Points on a hilly landscape, in no order, each with its height.
A climber steps from a point to whichever of its 2 nearest points has the largest rise for the distance, and stops where none of them is higher. Distance is the straight distance between rows; heights are no part of it.
k_291 (h 1.88): [-17, -9, 20, -5, 0, 7, -6, -4, -11, -34, -9, 2, -33, -15, 17, 2, 0, 7, 11, -17, 3, 15, 2, -5, 2, 26, -21, -2, 5, 14, 3, -5, 24, 3, 9, -19, -26]
k_690 (h 2.63): [21, -4, -30, 26, 11, -23, 5, -3, 20, 7, -3, 1, 12, 7, 20, 4, 10, -30, -11, -28, 4, -31, -5, 10, -31, -15, -3, 22, -7, 21, -19, 20, -31, 3, -1, 36, -7]
k_307 (h 0.42): [5, -6, 4, -2, 17, 5, -22, 12, 27, 20, -16, 3, 8, 20, -31, 18, -2, 14, -4, 3, -18, 3, -8, -10, -14, 20, 8, -21, -22, -1, -13, -2, -4, 23, 11, 5, -19]
k_337 (h 2.17): [-24, -3, 19, -1, -1, 7, -5, -2, 2, -31, -14, -3, -17, 2, 28, -1, -5, -10, 0, -14, 2, 11, 8, -15, -8, 25, -13, -2, -18, 12, 15, -13, 28, 12, 12, -9, -29]
k_456 (h 2.65): [-25, -3, 22, 4, 3, 0, -20, 2, 11, -34, -20, -4, -7, 0, 21, -10, -1, -14, -19, 2, 11, 8, 23, -8, -28, 7, -7, 19, -32, 10, 14, -8, 22, 21, 11, 7, -21]
k_466 (h 3.13): [-26, -21, 26, 7, 9, -14, -29, 4, 14, -37, -13, 5, 1, -3, 21, -7, 17, -31, -17, -9, 16, -4, 23, -4, -35, 17, -12, 11, -31, 9, -10, -12, 18, 33, -4, 13, -22]
k_118 (h 4.08): [18, -13, -19, -19, -17, 13, 25, -6, -14, 63, -2, 1, 2, 1, -17, 21, 13, 8, 3, -18, -29, 15, -39, -4, 34, 24, -11, -13, 5, -13, -34, -12, -1, -13, -11, -18, -7]
k_872 (h 3.60): [0, -4, -13, -26, -14, -7, -8, 0, 16, 42, 2, -22, 43, 16, -7, -9, 16, 6, -21, 11, -9, 9, -10, -7, -3, -24, 18, 3, -37, -25, -11, -13, -7, 15, -12, -6, 2]
k_503 (h 5.72): [-12, -27, -12, 15, -17, -7, 4, -10, -16, 14, 14, 8, 6, -16, 6, -6, 48, -33, -20, -12, 10, -32, 0, 22, 3, -7, -6, -1, 1, 2, -42, -4, -13, 19, -26, 7, 11]
k_306 (h 3.22): [14, 27, -11, 4, 15, 15, -5, 8, 12, 6, -1, 1, -19, 16, 1, -3, -44, 18, 13, 3, 0, 12, -7, 0, 14, 4, 2, -2, 15, -2, 36, 7, -10, -31, -2, 6, 3]
k_198 (h 4.03): [19, 9, -24, 10, 2, 11, 14, -11, -14, 37, 0, 1, -19, -5, -2, 7, -4, 0, 3, -13, -7, -14, -28, 12, 28, 2, -2, -6, 16, 2, -7, 13, -17, -26, -11, 0, 5]
k_204 (h 6.24): [-13, 22, 6, -31, -23, 4, 13, 5, -16, 6, 0, -15, 5, 12, 16, -5, -31, 29, 12, 12, -9, 31, -13, -14, 20, 0, -2, -2, -12, -20, 37, -21, 31, -25, 9, -27, -4]
k_225 (h 1.74): [-18, 14, 8, 18, 23, -9, 3, -3, 31, -22, -16, -2, 2, 20, 25, 4, -18, -17, -12, -20, -9, 8, 13, -22, -18, -7, -14, 16, -22, 14, 31, 1, 10, 16, 16, 30, -26]
k_554 (h 1.69): [-14, -22, 12, -7, -7, 18, 10, 4, -25, -36, -5, 1, -34, -16, 15, 14, 14, -3, 19, -31, -5, 18, -6, -14, 0, 41, -31, -7, 17, 19, -10, 1, 25, 2, 16, -15, -22]
k_893 (h 2.61): [21, 16, 0, 19, 34, -9, -6, 11, 45, -21, -8, 13, -2, 22, -8, 11, -31, -5, -9, 3, -17, 1, 21, -24, -34, -6, 4, 0, 2, 3, 22, 14, -7, 14, 44, 33, -14]
k_622 (h 5.40): [-13, -16, 4, 2, -26, 11, -4, -11, -18, 4, -2, 10, 3, -12, 8, -2, 25, -13, -14, -9, 12, -18, -14, 9, -4, 14, -10, -6, -9, 4, -23, -5, 7, 5, -13, -10, -3]
k_101 (h 3.81): [0, 14, 1, -2, -12, -14, 13, -9, -14, -20, 0, -8, -2, -5, 27, -12, -19, 8, -3, 6, 12, -2, -3, -7, 3, -15, 0, 16, -1, 2, 24, -1, 2, -25, -2, -7, 10]
k_389 (h 4.79): [-11, -4, 16, 1, 1, -1, -29, 12, 18, -7, -17, -12, 28, 9, 3, -16, 8, -3, -15, 19, 10, -4, 22, -3, -29, -3, 11, 10, -27, -3, -6, -5, 12, 27, -7, 2, -11]
k_632 (h 4.57): [1, 17, -10, 13, -4, 8, 9, -14, -25, 5, 16, -2, -29, -11, -11, 2, -12, -6, 12, 6, 7, -10, -6, 29, 49, -15, 10, 2, 37, -6, 13, 11, -17, -29, -31, -8, 31]
k_637 (h 0.41): [-29, -26, 23, -7, -10, 14, -35, 3, 7, 1, -19, 9, 7, 4, 5, 5, 24, -16, -14, -6, -7, -3, 1, -6, -6, 35, -11, -16, -25, -3, -20, -14, 17, 40, -13, -3, -28]
k_907 (h 2.58): [25, 3, 3, 7, 19, 18, -18, 7, 2, 14, 15, 19, -10, 1, -68, 9, -4, 13, 8, 42, -3, -11, 15, 13, 20, -8, 24, -27, 33, -20, -3, 23, -29, 5, -13, 0, 42]
k_744 (h 4.91): [-16, -23, -1, -7, -40, -1, 15, -12, -34, 0, 17, 4, 15, -20, 0, 3, 25, -6, -6, 6, 7, -15, -10, 10, 16, -3, -5, 2, 1, -8, -22, -19, 16, -1, -9, -17, 17]
k_31 (h 1.97): [40, 10, -8, -9, 28, -2, -14, 15, 32, 0, -8, 14, -10, 17, -38, 7, -13, 9, 10, 22, -21, 2, 5, -7, -19, 0, 11, -22, 11, -8, 21, 24, -32, 15, 52, 5, 13]
k_228 (h 5.16): [-17, -17, -6, 10, -19, -20, 22, -19, -25, -10, 15, 4, 2, -27, 15, -11, 37, -31, -13, -10, 19, -26, 0, 18, 10, -17, -4, 16, 4, 1, -34, -3, -4, 7, -18, -4, 23]
k_78 (h 3.77): [8, -8, -9, 15, 19, -20, -14, 7, 37, 3, -11, 2, 26, 14, -5, 8, 14, -21, -14, -17, -10, -17, 8, -1, -37, -3, 2, 7, -11, 18, -15, 12, -16, 31, 13, 31, -19]
k_780 (h 5.17): [-10, 16, 18, 13, 29, 13, -11, 8, 23, -47, -7, 7, -32, 1, 16, -4, -46, 3, 2, -3, 6, 28, 23, -7, -15, 7, -6, 0, 5, 9, 39, 2, 7, -6, 18, 16, -18]
k_506 (h 1.04): [-24, -16, 31, -16, -12, 17, -32, 2, -11, -6, -14, -3, 12, 0, -2, -16, 16, 4, -14, 23, 11, 4, 6, 2, -4, 16, -1, -9, -35, -15, -5, -17, 29, 20, -13, -26, -9]
k_699 (h 4.25): [0, -3, -16, -7, -14, -4, 3, -8, 8, 39, 6, -16, 39, 7, -5, -15, 31, 0, -20, 6, -5, -13, -7, 5, 0, -25, 16, 4, -11, -15, -26, -3, -12, 13, -21, 2, 7]
k_972 (h 4.55): [11, 0, -6, -28, -23, 15, 24, 11, -20, 39, 5, -9, -2, -2, -5, 23, 3, 19, 2, -14, -28, 24, -31, -15, 33, 24, -15, -6, 6, -18, -18, -17, 21, -20, 5, -26, -10]
k_99 (h 4.24): [-10, 6, -4, -25, -35, -19, 23, -3, -9, 8, 7, -31, 46, -6, 22, -24, 18, 10, -4, 21, 13, 4, 15, -2, -5, -42, 9, 31, -13, -13, 11, -11, 13, -4, -11, -12, 23]
k_526 (h 3.30): [16, -10, 19, 20, 28, 29, -31, 14, 27, -19, 0, 33, -35, 1, -24, 8, -15, 3, 17, -1, 3, 6, 8, 0, -11, 31, -4, -27, 24, 2, 3, 19, -13, 10, 14, 14, -9]
k_741 (h 4.85): [-10, 12, 26, 28, 36, 0, -7, 4, 22, -54, -1, 14, -38, -1, 22, -3, -30, -14, 5, -17, 6, 24, 29, -10, -30, 9, -13, 9, 0, 16, 29, 4, 9, 8, 19, 31, -21]
k_338 (h 1.78): [-6, -14, -12, -8, -26, -22, -6, -4, 4, 13, -2, -20, 42, -5, 34, -20, 38, -24, -19, -2, 15, -24, 7, 7, -25, -24, -4, 41, -16, -8, -19, -14, 0, 15, -14, 8, 5]
k_561 (h 5.05): [1, 15, -9, -28, -7, 25, 18, 19, -2, 38, -14, -17, -8, 11, 0, 16, -17, 21, 6, -12, -23, 37, -28, -21, 27, 15, -11, -9, -3, -16, 8, -19, 22, -18, 10, -24, -9]
k_383 (h 4.78): [-24, -8, 0, 6, -21, -23, 28, -22, -44, -32, 20, 6, -8, -35, 11, -13, 30, -10, -1, 2, 30, -13, 9, 24, 19, -11, 9, 11, 6, 5, -22, -2, 9, 8, -19, -21, 35]
k_494 (h 1.34): [-19, -5, 21, -17, -28, 5, -12, -6, -25, 6, -2, -4, 20, -6, -3, -16, 24, 8, 0, 32, 10, 3, 5, 10, 12, -2, 11, 3, -26, -20, -4, -20, 21, 6, -20, -33, 9]
k_462 (h 5.18): [-19, 11, 10, -17, -2, -32, 9, 1, -22, -47, 2, -7, -7, -8, 38, -31, -23, 13, 5, 8, 14, 16, 15, -12, -21, -4, 7, 12, -13, 9, 37, -8, 26, -11, 13, -19, 0]
k_707 (h 5.71): [-16, 13, 2, -31, -28, -1, 12, -1, -14, 0, 9, -14, 20, 5, 10, -11, -12, 25, 4, 25, 2, 17, -5, -9, 16, -8, 13, 6, -14, -19, 27, -19, 21, -21, 2, -26, 11]
k_774 (h 3.78): [-13, -23, 13, 19, 10, -3, -22, 0, 21, -16, -15, 14, -1, -2, 19, 8, 25, -40, -11, -27, 6, -14, 7, -1, -25, 20, -15, 6, -9, 14, -23, 1, 0, 28, 0, 19, -28]
k_935 (h 5.19): [-17, 8, -4, -26, -40, -14, 26, -7, -39, -5, 25, -10, 23, -11, 3, -8, -8, 24, 18, 23, 13, 13, 2, 0, 18, -17, 8, 13, 6, -5, 18, -22, 21, -19, 2, -35, 21]
k_574 (h 0.91): [-10, -15, 4, -22, -22, -1, 16, 2, -46, -21, 24, 4, -27, -19, -6, 13, -8, 34, 40, -9, 6, 14, -10, 5, 29, 23, -11, -9, 31, 7, -7, -15, 35, -24, 6, -30, -1]
k_629 (h 5.43): [0, -11, 15, -7, 12, 2, -35, 13, 34, -14, -18, 2, 32, 11, -21, -7, 7, -2, -15, 22, -1, -6, 28, -17, -38, 1, 13, 0, -19, -3, -11, -4, 8, 41, 17, 14, -8]
k_343 (h 4.87): [-18, 14, 8, -23, -13, -26, 10, 4, -24, -33, -7, -21, 23, -2, 33, -30, -13, 23, 4, 25, 15, 17, 19, -6, -13, -16, 6, 20, -18, 1, 41, -15, 19, -10, 6, -15, 8]
k_757 (h 0.90): [-9, -12, 8, 4, 6, 15, -15, 3, 18, 20, -19, 7, -1, 19, -14, 28, 17, -9, -1, -25, -18, 2, -9, -12, -4, 32, -13, -20, -9, 8, -25, 0, 4, 26, -1, 5, -28]
k_742 (h 1.23): [2, -21, -12, -12, -20, 18, 22, -4, -22, 16, 4, 2, -9, -13, 10, 22, 21, -3, 6, -25, -11, 5, -29, -2, 16, 29, -29, -4, 20, 10, -29, -5, 14, -22, -2, -11, -16]
k_724 (h 5.38): [-23, 20, 7, 11, -11, 5, 7, -11, -23, -12, 21, -9, 3, -20, -11, -16, 17, -6, -6, 26, 7, -4, 18, 26, 35, -27, 25, 16, 17, -5, 0, 16, -5, -8, -37, -17, 44]
k_81 (h 3.51): [-5, 17, -1, 3, 10, 5, 4, -3, 9, -13, -3, -3, -17, 3, 21, -8, -30, 2, 2, -5, 6, 7, -3, -5, -2, -5, -4, 1, 2, 5, 27, 3, -6, -24, 2, 6, 0]
k_980 (h 4.60): [-24, -2, 13, -2, -25, -26, 19, -10, -47, -44, 28, 1, -16, -27, 11, -17, 9, 7, 17, 14, 24, -1, 17, 9, 16, -14, 17, 6, 17, 5, 2, -5, 20, 3, -7, -34, 35]
k_732 (h 2.32): [11, 0, -14, 27, 7, -17, 13, -7, 0, -9, -2, -8, 10, -10, 31, -10, 17, -32, -12, -19, 19, -22, 4, -2, -22, -18, -2, 39, -4, 13, -12, 7, -17, -6, -6, 28, 9]
k_621 (h 4.64): [5, -10, 2, 4, 16, -8, -23, 7, 40, -4, -13, 15, 25, 19, -19, 11, 9, -11, -9, 7, -13, -10, 17, -12, -40, 7, 4, -10, -11, 5, -13, 9, -9, 40, 31, 13, -11]
k_925 (h 3.66): [7, -15, 16, 21, 30, 18, -19, 9, 29, -13, -15, 24, -26, 7, -23, 25, -2, -6, 7, -16, -15, 2, 6, -17, -11, 36, -16, -20, 19, 13, -9, 14, 0, 23, 21, 19, -33]
k_714 (h 5.01): [-17, 3, 12, 4, -7, 5, -9, -8, -18, -6, 5, -8, 7, -7, -11, -18, 15, 9, -12, 30, 13, -7, 19, 17, 16, -20, 14, 3, 3, -6, -3, 2, -2, -8, -33, -13, 33]
k_715 (h 4.96): [-21, 23, 1, 14, -9, 0, 17, -14, -24, -6, 28, -11, -12, -22, -8, -7, -7, -9, 11, 31, 12, -2, 14, 31, 55, -28, 27, 15, 42, -4, 26, 16, -17, -21, -30, -20, 48]
k_898 (h 1.72): [-6, -13, 8, -22, -31, 11, 2, -6, -22, 35, -2, 4, 18, -1, -6, 4, 24, 7, -5, 14, -1, 6, -13, -3, 16, 11, -8, -12, -19, -19, -19, -29, 16, 2, -17, -27, -3]
k_129 (h 0.08): [12, 5, -13, -11, 14, -2, -12, 3, 34, 24, -5, -4, 20, 24, -21, 12, -9, 7, -8, -3, -20, 1, -9, -7, -14, -7, 14, -18, -25, -2, 0, -1, -17, 15, 10, 9, -12]
k_21 (h 3.08): [26, 3, -16, 17, 32, -25, -4, 10, 44, -2, -7, 6, 17, 21, -6, 12, -10, -18, -5, -12, -17, -16, 11, -18, -37, -4, 4, 5, -1, 9, 5, 17, -19, 18, 31, 38, -11]
k_447 (h 4.13): [-8, -2, 32, 25, 38, 33, -19, 17, 28, -33, -10, 15, -50, 5, -9, 18, -8, -1, 12, -17, -19, 24, 13, -9, -12, 32, -19, -26, 24, 9, 7, 10, 11, 11, 12, 19, -38]
k_683 (h 5.53): [-12, 12, 20, 1, 18, -10, -4, 2, -1, -49, -3, -1, -25, -1, 26, -25, -31, 9, 2, 4, 16, 22, 24, 1, -16, -1, 0, 9, -9, 8, 39, 0, 12, -7, 10, 0, -5]
k_114 (h 1.20): [-23, 3, 1, 9, 5, -13, 16, -7, 13, -22, -16, -2, -11, 6, 37, 13, -1, -25, 1, -40, -11, 13, 6, -23, -24, 8, -27, 23, -17, 14, 16, -5, 27, 12, 22, 19, -38]
k_355 (h 2.25): [27, 22, -9, 0, 34, 0, -14, 18, 40, -4, -9, 14, -6, 22, -20, 7, -40, 11, 4, 13, -19, 5, 8, -17, -14, -4, 6, -15, 8, -5, 35, 18, -18, 8, 46, 22, -3]
k_634 (h 3.56): [16, 6, -29, 12, 0, 0, 19, -15, 0, 34, 0, -4, 7, 4, 6, -3, 7, -8, -9, -19, -4, -20, -26, 11, 3, -14, 5, 1, 1, 6, -18, 9, -24, -12, -3, 12, -2]
k_873 (h 2.83): [27, 26, -16, -4, 19, -2, 4, 10, 15, 17, 7, -16, 20, 11, -18, -13, -18, 31, 8, 31, -3, -7, 12, 3, 10, -42, 32, 6, 14, -9, 23, 22, -30, -24, -9, 13, 25]
k_895 (h 1.46): [13, -5, -12, 3, 15, 7, 1, 2, 15, 39, -12, 0, -1, 15, -21, 22, 5, 1, -5, -33, -27, 1, -29, -2, 2, 21, -10, -17, -11, 7, -19, 7, -17, 7, 4, 10, -27]
k_688 (h 3.09): [9, 1, 13, 14, 24, 30, -28, 14, 6, -4, 7, 22, -34, 9, -24, -1, -25, 17, 19, 15, 9, 7, 2, 5, 17, 14, 1, -23, 25, -6, 13, 9, -12, -9, -4, 2, 4]
k_570 (h 2.24): [6, 18, 6, 19, 27, -14, 1, 5, 38, -32, -14, 2, 4, 15, 20, 1, -34, -11, -9, -3, -4, 8, 29, -19, -41, -12, 0, 18, -3, 12, 26, 9, -1, 6, 30, 39, -17]
k_51 (h 4.51): [1, 6, 28, 27, 40, 17, -12, 11, 25, -44, -3, 17, -52, -4, 9, 12, -18, -16, 16, -31, 6, 21, 12, -6, -15, 20, -17, -3, 23, 18, 17, 13, 6, 4, 19, 32, -30]
k_497 (h 3.06): [22, 8, -33, 15, 8, -12, 11, -13, 14, 23, -1, -3, 17, 7, 16, 7, 13, -25, -8, -35, -8, -17, -23, 9, -16, -5, -5, 7, -9, 17, -22, 5, -29, -4, 4, 22, -12]
k_636 (h 3.04): [26, 14, -4, 16, 16, -6, -4, 6, 14, -2, 4, -5, 15, -1, -15, -14, -4, 12, -2, 23, 13, -19, 23, 3, -10, -39, 18, 14, 21, -3, 8, 32, -23, -7, -10, 22, 26]
k_358 (h 1.48): [-4, -15, 2, -9, -10, 25, 8, 1, -18, -11, -12, -5, -17, -11, 8, 29, 22, -6, 4, -41, -17, 22, -12, -10, 10, 45, -32, -5, 20, 17, -22, 9, 14, -10, 6, -8, -24]
k_426 (h 0.75): [-17, -28, 32, -4, 1, 21, -34, 1, -4, -3, -14, 14, -3, -4, -12, -4, 18, -2, -11, 10, 6, -1, 8, 0, 4, 31, -10, -20, -19, -5, -26, -11, 10, 25, -20, -9, -14]
k_441 (h 2.98): [22, 31, -30, -7, 14, 4, 7, 4, -1, 38, 2, -13, -16, 19, -7, 3, -37, 19, 17, 3, -9, 7, -21, 2, 35, -10, 11, -9, 17, -12, 25, 2, -16, -44, -2, -1, 10]
k_443 (h 1.73): [49, -1, -4, 11, 26, -3, -16, 8, 12, 1, -4, 32, -20, 8, -42, 9, -5, -7, 15, 16, -4, -12, -3, 6, -15, 1, 2, -30, 24, -1, -1, 31, -36, 11, 35, 16, 12]
k_173 (h 4.84): [-25, 7, 1, -14, -27, -21, 19, -10, -45, -29, 27, -7, -5, -18, 5, -14, -10, 19, 29, 27, 20, 6, 10, 11, 25, -10, 13, 4, 13, 1, 20, -13, 23, -11, -3, -37, 27]
k_321 (h 4.30): [-7, 12, -5, -18, -25, -19, 20, -9, -8, -3, -3, -20, 34, -2, 36, -20, -5, 4, -8, 5, 9, 3, 5, -10, -10, -28, 7, 28, -17, 0, 24, -16, 11, -14, 5, -7, 14]
k_709 (h 4.76): [-13, -15, -4, -12, -30, -14, 31, -2, -25, -12, 11, -7, 11, -18, 21, 10, -4, 0, 14, -15, 7, 2, -11, -10, -16, 6, -16, 17, -7, 14, 0, -21, 27, 0, 17, -17, -11]
k_945 (h 4.67): [-12, 9, 6, -9, -20, -10, 4, -7, -13, -4, 2, -18, 22, -16, 7, -26, 22, 3, -10, 22, 11, -8, 17, 10, 6, -32, 9, 23, -5, -10, -1, -3, 6, -6, -24, -16, 28]
k_285 (h 2.76): [24, 32, -22, -7, 9, 0, 5, 8, 7, 31, 6, -19, 5, 21, -15, -7, -36, 23, 11, 21, -2, 3, -5, 1, 25, -29, 24, -4, 8, -16, 37, 7, -26, -28, -9, 3, 23]
k_852 (h 1.02): [-2, -15, -1, -17, -22, 10, 25, 0, -38, -2, 13, 1, -26, -17, 2, 9, 9, 11, 21, -16, -5, 4, -18, 5, 35, 20, -18, -5, 29, 6, -16, -4, 20, -28, 3, -19, 2]
k_672 (h 5.63): [-3, 21, -9, -24, -12, 12, 15, 11, 7, 22, -9, -14, 0, 16, 14, 12, -36, 21, 10, -11, -15, 30, -21, -23, 25, 6, 3, -9, -12, -22, 37, -15, 20, -22, 19, -15, -12]
k_196 (h 4.27): [-12, 0, 14, -11, -7, -15, -13, 5, 2, -16, -6, -23, 32, -1, 18, -34, 14, 5, -13, 26, 16, -5, 25, -1, -21, -28, 6, 26, -23, -7, 8, -1, 8, 5, -20, 1, 7]
k_701 (h 2.31): [21, -2, 4, -4, 12, 12, -17, 4, 15, 37, 0, 13, 4, 15, -50, 9, -3, 20, -2, 15, -17, 1, -6, 10, 16, 12, 7, -36, -16, -3, -22, -6, -21, 2, -6, -3, 4]
k_182 (h 1.95): [27, -7, -7, 0, 18, 13, -7, 0, 5, 48, -3, 3, -7, 8, -39, 16, 0, 18, 1, -10, -22, -4, -25, 8, 16, 15, 2, -33, -1, 3, -26, 7, -26, -8, -8, 5, -7]
k_868 (h 2.12): [-5, -4, -13, 12, -17, -23, 10, -4, -8, -9, 7, -7, 26, -14, 40, -11, 22, -26, -15, -14, 18, -15, 6, 4, -25, -23, -5, 31, -9, 8, -12, -5, -5, -7, -4, 7, 4]
k_50 (h 2.79): [32, 1, -8, 18, 24, 9, -17, 7, 1, -1, 13, 20, -24, -3, -43, 12, -10, 6, 17, 31, 12, -12, 10, 17, 13, -16, 23, -17, 49, -13, 10, 34, -33, 0, -5, 18, 37]
k_751 (h 4.58): [-16, -5, -2, -16, -26, -36, 34, -2, -24, -34, 16, -12, 16, -14, 37, -8, -16, 2, 11, -5, 13, 2, -3, -7, -25, 0, -5, 23, -14, 14, 19, -19, 27, 0, 21, -8, -7]
k_56 (h 4.33): [16, 11, -25, 20, 4, 9, 18, -12, -19, 26, 10, 6, -34, -15, -6, 11, -4, -8, 10, -3, 6, -19, -16, 22, 45, 1, 4, -4, 42, -6, -1, 19, -19, -24, -25, 8, 19]
k_569 (h 2.19): [-4, -19, 1, -15, -13, 12, -7, -2, -4, 41, -10, 6, 13, 8, -16, 8, 22, 3, -15, -1, -17, 1, -21, 5, 10, 15, -4, -15, -22, -13, -28, -19, 1, 12, -19, -15, -3]
k_187 (h 3.31): [23, 8, -9, 23, 22, -2, 1, 2, 11, 3, 7, 5, -6, 4, -5, 2, -15, -2, -6, 5, 9, -16, -5, 10, -12, -16, 9, 4, 17, 4, 3, 17, -29, -9, -2, 28, 7]
k_844 (h 4.52): [-8, -14, -2, 18, -9, -2, 0, -7, 8, -2, -3, 7, 2, -8, 22, 7, 17, -27, -11, -30, 8, -16, -15, -4, -12, 10, -15, 16, -7, 17, -24, -1, -6, 3, -6, 11, -13]
k_68 (h 2.82): [10, -13, -6, -12, 1, 3, -7, -2, 5, 60, 8, -5, 21, 9, -43, 4, 19, 12, -10, 7, -19, -3, -9, 10, 16, -4, 11, -26, -25, -18, -32, -15, -17, 10, -23, -15, 6]
k_816 (h 3.50): [22, -9, -27, -14, -3, 3, 17, -14, -4, 64, 8, -1, 10, 3, -23, 6, 15, 6, -13, -10, -31, 4, -35, 12, 30, 2, -1, -22, -12, -11, -38, -13, -16, -6, -15, -11, 3]
k_573 (h 5.48): [-5, -8, -2, -9, -28, -6, 26, -13, -35, -8, 17, 6, 7, -24, 15, 4, 5, 3, 11, -5, 13, -9, -15, 11, 8, -4, -14, 10, 7, 6, -12, -18, 17, -12, 8, -22, 8]
k_930 (h 2.94): [28, 8, -2, 13, 24, 9, -27, 18, 9, 2, 1, 21, -16, 12, -35, -3, -27, 15, 18, 20, 6, 0, 7, 4, 1, -7, 16, -15, 36, -14, 25, 21, -22, -7, 9, 6, 20]
k_826 (h 3.65): [23, 7, -13, 13, 15, 16, 2, -1, 3, 10, 2, 11, -23, -1, -14, 11, -12, -2, 8, -11, 3, -22, -19, 11, 5, 1, 0, -12, 18, 8, -7, 19, -25, -18, -12, 20, 1]
k_615 (h 5.02): [-3, -13, -12, 13, -9, 0, 3, -14, -6, 24, 13, -4, 14, -8, -18, -5, 31, -13, -17, 5, 0, -27, -2, 20, 7, -16, 7, -6, 0, -2, -40, 7, -18, 11, -35, 6, 15]

Where does a climber stop that starts at each point below?
k_443 => k_683
k_732 => k_724
k_187 => k_724
k_742 => k_622
k_816 => k_204
k_50 => k_683
k_907 => k_683
k_114 => k_622
